Points, in no order, along strands that fork and pass close to each other.
Points whose rows are less than 72.9 apart are linked; no others are. Some points are linked to none.
j829: [-28  19  32   0 -18  38   6  24 -11  18  17  15 -36  -8   3 -13   9  10
 -28  38   4   8]
j503: [ 20   1 -46 -21 -11  28  -5  21 -38  14 -17 -87 -10 -10  16 -11 -11 -27
 -21  -6 -10   5]
j330: [-40   2  19  61 -24  10   3 -15 -11  -2   5   5 -37 -26  -3   0 -26   0
 -43  50  39 -24]
j945: [-48  42  -7  20  18   4 -14  -9   5 -17  24 -20 -25  27  31 -13  -6 -11
  21   9  28 -21]
j121: [-15 -11  22   7 -31   4 -16  12   2  -8 -12  -4 -29  -3 -21  -3   7  22
 -11  -4  46   5]
j31: [ -7   6   4   9  -2 -10  10  -1  16 -11  28  35   8  22   9  -6  14  -2
  24 -11 -28  15]
j339: [-36  19  -3  42  -5 -23  -5  -4   9 -37  21   0 -23   6  12  23  -4  20
  18 -22  17  -6]
j947: [ 10 -10 -12 -25  38 -19   3 -45   1 -12 -22  14  18   5  -5  -9  14  -1
  43 -15  24  -9]
j760: [ 46 -29  19 -27   3  -4  -8  13  10   7 -17  25  26 -17 -25 -17  17  -8
 -16  10 -16  22]
j909: [  7 -14   5 -11 -38  28   1   2 -26  16  -9 -13 -34 -14 -11 -40   2   8
 -46  29  26  20]
j892: [ 21 -17  -8 -59  24 -32  24 -37   4 -22 -31  -6  26 -24  -3  -7 -11 -12
  51 -23  -5  19]
j559: [ 37 -12   3 -32   5  16  -6   7 -10   3 -14   5  -3 -21 -11 -33  22  -1
 -25  27   9  21]
j552: [-39  25   5  38 -15  32 -16  -7 -32  11   5 -57 -39 -10  13  13 -33 -14
 -23  34  44 -49]
j455: [ -9  -5  -8 -16 -25  41 -10   6 -12  20 -16 -42 -33  10  -3  -7   7  -1
 -13  17  52 -17]
j337: [-21 -15  35  58 -46  -8   4  13   3   5   2  36 -19  -6 -30  33 -21  17
 -23  -5   1   4]
j25: [ 41 -36 -21 -54  38 -10  49 -40  21  -5 -40 -45  40 -44  31  -4  -8  -8
  14   3  -9  16]
j817: [-27   9 -29  15   7 -15 -19 -12 -24 -23   2 -55  -3   8  20 -19 -17 -33
  31 -27  28  -5]
j836: [-39  24  15  11  -8  20   2  34  19  -9  13  11 -32   8  11  16  16  29
  -5   0  21   0]
j48: [ 18 -11  26 -34  50 -23  16  -5  28 -14 -13   5  48 -46  28  26  22  20
  19  -5 -28  12]
j741: [-16 -21  26  30 -51 -11  -8   0   2 -13  -2  11 -24 -14 -19  21  -3  32
 -14 -10  24   5]
j319: [-18  19   0 -15  18   1  -3  14   3 -21  13  -5  -4   7  13   4  25   2
  31 -13  13   5]
j794: [ 23 -38  26  -8 -60 -12  -6   8  20  -4   6   1  14 -10  -7   6  11  18
 -15  -6 -26  18]
j518: [ 25  -5   5  -5  17 -26   3   9   2  11  12  30  55  18 -14   2 -12 -27
  19 -21 -53  25]
j715: [ -6  -7   3  10  -6   6   1  31  13  59  11  46  31  30 -20  10   2   2
 -15   2 -30 -13]
j315: [-13  11   7  14  -1  22   6  27   4  44  19  49   6  26  -7  -9   5  -3
 -15  26 -31 -14]
j855: [ 25  -5  22 -29  13 -28   8 -15  25   6   3  40  45  -5  10  31  16  24
  24 -18 -55   7]
j169: [ -5  20   0   1  21 -11  21  -9  15   4  19  58  23  38  14  -1  -8  -7
  28 -30 -39  14]
j463: [-21   4  25  64 -37  -3   9  32   9  12  13  40  -8   8 -23  55 -42  10
 -31 -18 -26   6]
j14: [  6  -4 -23 -22   5 -26 -20 -28   5 -18 -24 -16  -4  19 -12 -17   8  -1
  27 -20  36 -15]
j321: [ 33 -48   8 -12  50 -17  28 -45   0  -8 -26   8  43 -39  10   8   4   9
  29  -6 -31  12]
j63: [-24  18  -4 -27  28 -11   7 -10   4 -18   2   4   9  15  23   8  15   2
  53 -34   9   6]
j51: [ 22  19 -39 -42  20  19   3 -22 -42   6  -1 -48  -6  -9   8 -34   4 -18
  -3  20   7 -17]
j667: [ -9  -8   2 -19 -31 -33   9 -14   7 -35  14 -18   7  -7  12  15   6  17
  40 -36 -16  16]
j43: [ 13   3   3 -16  22 -32  -5 -34   6 -12  -9  43  18  17 -16  -3   7   1
  45 -20  -7  -4]
j746: [ 35 -18  26 -19  39 -24  21 -17  11   0  -6  34  60 -12   4   6  -9 -24
  29 -10 -55  30]
j274: [-32  12   9  65  -7 -15   3   2   6 -34  19  16 -25 -14   4  35 -10  20
 -13  -3  25  -5]
j823: [-65   5  34  62 -32  10   7  17  18  27 -17  46 -25   9 -19   7 -35  15
 -44  17   5  -8]
j83: [ -2   3  -7 -24  -5  34  -5  -8 -14  19   0 -15 -26   9  -5 -18  21   1
  -7  36  33 -29]
j516: [ 26  14   1  -7  38  -2  15  20  23  42  16  36  57  32   5  60 -29   6
   3 -40 -52   8]
j647: [ 63 -39  -5 -36  14  -7  10 -15  16   3 -36  12  30 -17 -18  -4  16   6
  -5   3 -13  12]
j344: [-51   5  32  34 -32  26   6  26   3  38  -5  42 -22  13 -14 -15 -19   6
 -39  30  -3  -2]
j752: [-54  23  29  78 -13   8  14  13  29   3 -14  46 -32   7  -2  23 -46   6
 -48  29   9 -14]
j237: [-40  34  14  26  -8  16   6  31  34   6   0  51 -33  25   0   5  -6  28
 -21   3  -4  -7]
j342: [ 25 -22  23 -28 -20 -22  -1   3  26  -3   9  12  37 -10   8   6  29  16
   6  -6 -37  10]
j5: [  9 -12 -38 -32  -6 -15 -17  12  -3  -3 -41 -67   8  -2  -6   8  -9 -19
  24 -52   6   1]
j29: [  2 -23  -6  13 -37 -27  -7  -6  -8 -41  -1 -34 -13 -34 -14  27  -2  20
   2 -23  18   8]
j44: [-13   6  14 -12  16  16  -3  17  15  18   2  42   1   7  -2   4  34  25
   3   7  10  -8]
j62: [ 16  -2  -8 -54  28 -17   3  -9   5 -26 -29 -29  16 -21  -9   2   5 -15
  49 -25   8  15]
j761: [-10  18  21  18 -29 -29 -24  14  11  16   2  47  -5  38 -37  31 -15  25
   2 -17 -26 -12]
j28: [ -3 -14 -28 -22  -8  11  -3   2  -9  -7   2 -52  -4   2   8  -7  12 -11
  21 -13  22  -4]
j695: [-21   1  -1   8 -13  17 -11  21 -29 -14  17 -39 -27 -19   5  -6  11   0
 -13  10  24   3]
j148: [ 10  -3   5   1  22  10  13  24  18  58  16  45  49  36 -10  40  -8   4
  -2 -12 -37 -11]
j629: [ -1  -8 -39  46  -8   4 -35   1 -29   0 -26 -73 -15   5  12   9 -31 -39
 -14 -30  28 -17]
j468: [ 16  -3   6  13  -4 -14  -7  33   6  17  29  26  37  21 -20   1 -10 -19
   3 -18 -48  21]
j332: [-28  45 -11  15  23  15  13   1  20  -9  28  38 -19  31  26 -14   5   4
   5   3 -17  -8]
j850: [ 37  -4 -11 -29  49  22  20 -44 -39   6   6  -4  10 -30   8 -21  15  -6
   2  38 -17  -9]
j30: [-11   7   6  52 -26  -3   8  39  17   9  36  30   4  26  -7  30 -27   0
 -19 -21 -42  14]
j324: [  2  16  -1  19  -3  -8   1  51  14  28  34  20  30  38 -14  23 -30 -11
  -8 -29 -43  17]
j419: [  8  -5  11 -37 -24 -41   1  -6  18 -27   6  -1  18 -13   9  15  12  25
  30 -23 -38  15]
j33: [ 18 -12 -52 -41   2   6   1  20 -12   7 -20 -80  11 -18  19 -18   1 -26
  -4 -11  -5  11]
j335: [-24  18  10 -16   9  25  -4  27   6  -1  12  -1 -19   7   9   9  27   9
  11   7  21  -5]
j803: [ 27 -13 -50 -59  21   7  26   0  -3  14 -30 -77  26 -29  32 -16  -7 -33
   7  -6 -14  13]
j191: [  5  34  -5  14  30   2   9  13  25   5  16  61   7  46   2   6 -20 -14
  10 -27 -39  10]
j179: [ 14  -6   1 -38  17 -11  -5   4   6 -24  -9  -8  10 -19  -8  -5  23  -3
  26  -8   2  15]
j20: [ 25 -18  14 -46  13 -42  22 -27  14 -16 -11  22  44 -22   2  -4  -5 -13
  42 -18 -44  27]
j717: [  8  20 -29 -22 -10  24  -8  -9 -47   7   9 -62 -27  -7   4 -28   0  -9
 -15  22  17 -18]
j110: [-27   3  30   1 -18  31   3  25   2  43   4  43 -13   5  -9 -18  10  10
 -30  32  -3   2]
j195: [-42  47  -3  40   9  10   5   2  26 -24  27  15 -37  28  28  -6 -12   2
   1  13   6 -13]
j175: [ 46 -24 -26 -34   6  -6   3 -21   7  -2 -37   6   7  -2 -21 -14  21  13
  -3  -3  16  -2]
j491: [  7 -16 -24  -4 -25  -9 -21  10  -8 -15 -35 -69  -9  -2 -11  24 -12 -11
  15 -49  21   0]
j825: [  0  28 -16 -10 -19  41 -19   2 -53  23  -2 -74 -31   2   4  -6 -15 -21
 -20   8  19 -37]
j664: [-28  18  25  61 -14   9  -3   1  15  -9  16  24 -32  18 -11  -4 -21 -15
 -16  39   8 -15]
j981: [ -9  23  -8   2  29   6   1 -20 -13  13  24  31   0  13   6 -30  16 -12
   6  35 -13 -25]
j574: [ 26 -18  21  -8  18  -8   8   3  22  32   7  46  53   9   1  33  15  14
   5  -9 -46  -1]
j93: [ 28  -9  -4 -50  21  30  -2  10 -16  11 -14 -31   3 -25   7 -13  26  -1
 -12  25  16   5]
j98: [-23   6  -4  57  -7 -15 -10 -26  -4 -35  25 -15 -23  -1  13 -15 -15 -10
  -3  16  30 -14]
j740: [ 19  -5 -22   4 -20   3  -6 -14 -13 -21   5 -20 -25   3 -12 -43   5 -15
 -20  25  18   4]
j555: [ 19   4 -46  16 -10  10 -24   7 -17  -2 -43 -76 -19  22   5  -3 -24 -37
 -14 -26  30  -2]
j213: [-35   9 -12  18  -1 -29  -6 -17  -8 -38  16 -22  -6   6  20  -8 -11  -4
  37 -29  21   2]
j26: [-20   8  -1  57 -10  -4 -12 -26  -8 -20  15 -22 -30 -11   7  -8 -25  -7
 -22  41  48 -32]
j525: [  9  -3   8   1  47  -2  32 -26   2  16   9  61  46  20  18  16  -7  -6
  35 -21 -45  16]
j383: [ 11  -8  21 -27  42  15   3  15   7  13  -3  23  21 -26  12  14  41  27
  -4  11   2   7]
j944: [  9  27   9  -6   5 -28 -12  12  14  23   4  57  16  34 -19  37  -6  22
   9 -32 -49  -6]
j13: [-41  17  21  17 -18  26  -1  17 -27   1  22  -7 -39 -22   6 -13   1  12
 -32  32  21   1]
j166: [ 31  -8 -36 -12 -24  11   6  -4 -17  -4 -18 -27 -27   3 -10 -37   8   4
 -37  17  30  13]
j630: [ 23 -10   1  -5 -11 -29 -21 -16   9   0  -8  37   7  20 -39  -9   8   6
  18 -13 -11  -7]
j881: [ 15  13 -22 -22  25   8   5 -42 -33   1  10  -1  -2   0   3 -42  11 -17
   7  33   2 -20]
j423: [ -2 -25 -12  15 -31 -10 -15  11 -16 -25 -18 -58 -16 -27 -13  33 -10  10
  -5 -35  35   5]
j457: [  8  -5  35  -1 -17  16  -1  37  21  15  20  31  11   3   3   3  16   4
 -17   9 -28  22]
j162: [ -6   7  -8  17  -7  -1 -13  -7  -9  -6  18   9 -20   7  -8 -39   9 -12
 -10  30  10 -17]
j547: [-18  -3 -34  33  -2 -12 -25  -9 -25 -20  -1 -63 -12  -6  14  -9 -23 -23
   2 -15  39 -15]
j886: [  1   0 -12   0  -6 -13 -23 -27  14  -9  -9  -9 -12  27  -8 -23   3   1
  13   5  47 -26]
j143: [ 28 -16  29 -11  55  -6   5   0  14  -2 -12  27  40 -37  12  24  25  22
   2   4 -28  14]
j933: [ 45 -24 -37 -60  21   0  34 -18  12  -6 -27 -52  27 -29  25 -18   7 -12
  -4  13  -4  18]
j434: [-18   1 -18  27  -4  -4 -27  17 -32 -22   5 -52 -23 -18   5  -6  -7 -12
 -13  -7  35  -2]
j216: [-14  11  -2   7 -26  44 -16   1 -35  17  -7 -62 -43   4   1   4 -20 -13
 -28  21  46 -29]
j766: [ 23  -5  25 -36  45  35  11   0  -9  10   3   0  15 -29  17   8  36   5
  -4  37   0   0]
j393: [ 30 -22  -5 -14 -30 -14 -16  -3   6  -3 -22  16  -7   6 -35 -19  10  13
 -11  -4  14   2]
j308: [ 20 -11  10 -14  33   8  17  -8   0  10  18  30  32  -7  13 -10  24 -10
   9  20 -38  10]
j863: [-36  -9  21  50 -23  13  -2 -16 -15   3 -13  -3 -39 -34  -6   4 -27   6
 -41  25  68  -6]
j580: [-35   3  19  27 -17   8 -25   5  -6  -1 -14 -21 -37  -9  -5  -4 -13  13
 -21   9  67  -9]
j207: [ 51 -28 -20 -41  34   4  30 -34  -7  -5 -14 -13  28 -31  10 -26  14 -17
   0  24 -22  14]
j102: [-11   5  11  41 -19  -6   2  16  13  -9  31  30  -8  19  -7   1  -1  -1
   1  -5 -26   8]
j870: [ -8  31 -10  12  34  20  19   0   2  21  29  53   2  25  15 -10   8  -7
  -2  17 -40 -11]
j359: [ 13 -37  -2  -3 -51 -12   1  -1   5 -29  -2 -28  -7 -23  -7   5  11  19
  -5 -10   5  18]
j517: [  0  17  17   9 -21 -40 -26 -12  13 -10   3  39  -6  30 -30   7   1  16
  22 -16 -10 -13]

A fork is a point with three links, a tip a point with one. Leave the first point through the second and follow the links. Name the first fork or tip that comes.
j741; j121 -> j98
j342; j794 -> j5
j175; j647 -> j383
j330; j863 -> j30
j5; j491 -> j342
j383; j766 -> j630
j324; j468 -> j319

Follow the links from the first point to the second, and from the first to the third. Name the last point that the two ways share.
j83; j434; j342 -> j315
j169; j26; j63 -> j30
j434; j850; j855 -> j315
j752; j162; j434 -> j110

A fork is a point with three links. Follow the links from the first point to the second and name the forks in between, in order.
j63; j48 -> j319, j335, j383
j344; j166 -> j110, j315, j870, j981
j717; j25 -> j881, j933
j274; j667 -> j547, j110, j315, j148, j342
j143; j43 -> j383, j630
j518; j330 -> j30
j175; j746 -> j383, j335, j319
j102; j143 -> j30, j319, j335, j383

Name the points in between on the shortest way along the links from the first point to the second, in order.
j647; j746 -> j760, j559, j93, j766, j383, j44, j335, j319, j179, j62, j892, j20
j83; j195 -> j455, j216, j825, j717, j51, j881, j981, j870, j332
j817; j850 -> j547, j434, j695, j13, j829, j110, j315, j870, j981, j881
j169; j335 -> j31, j102, j30, j324, j468, j518, j746, j20, j892, j62, j179, j319
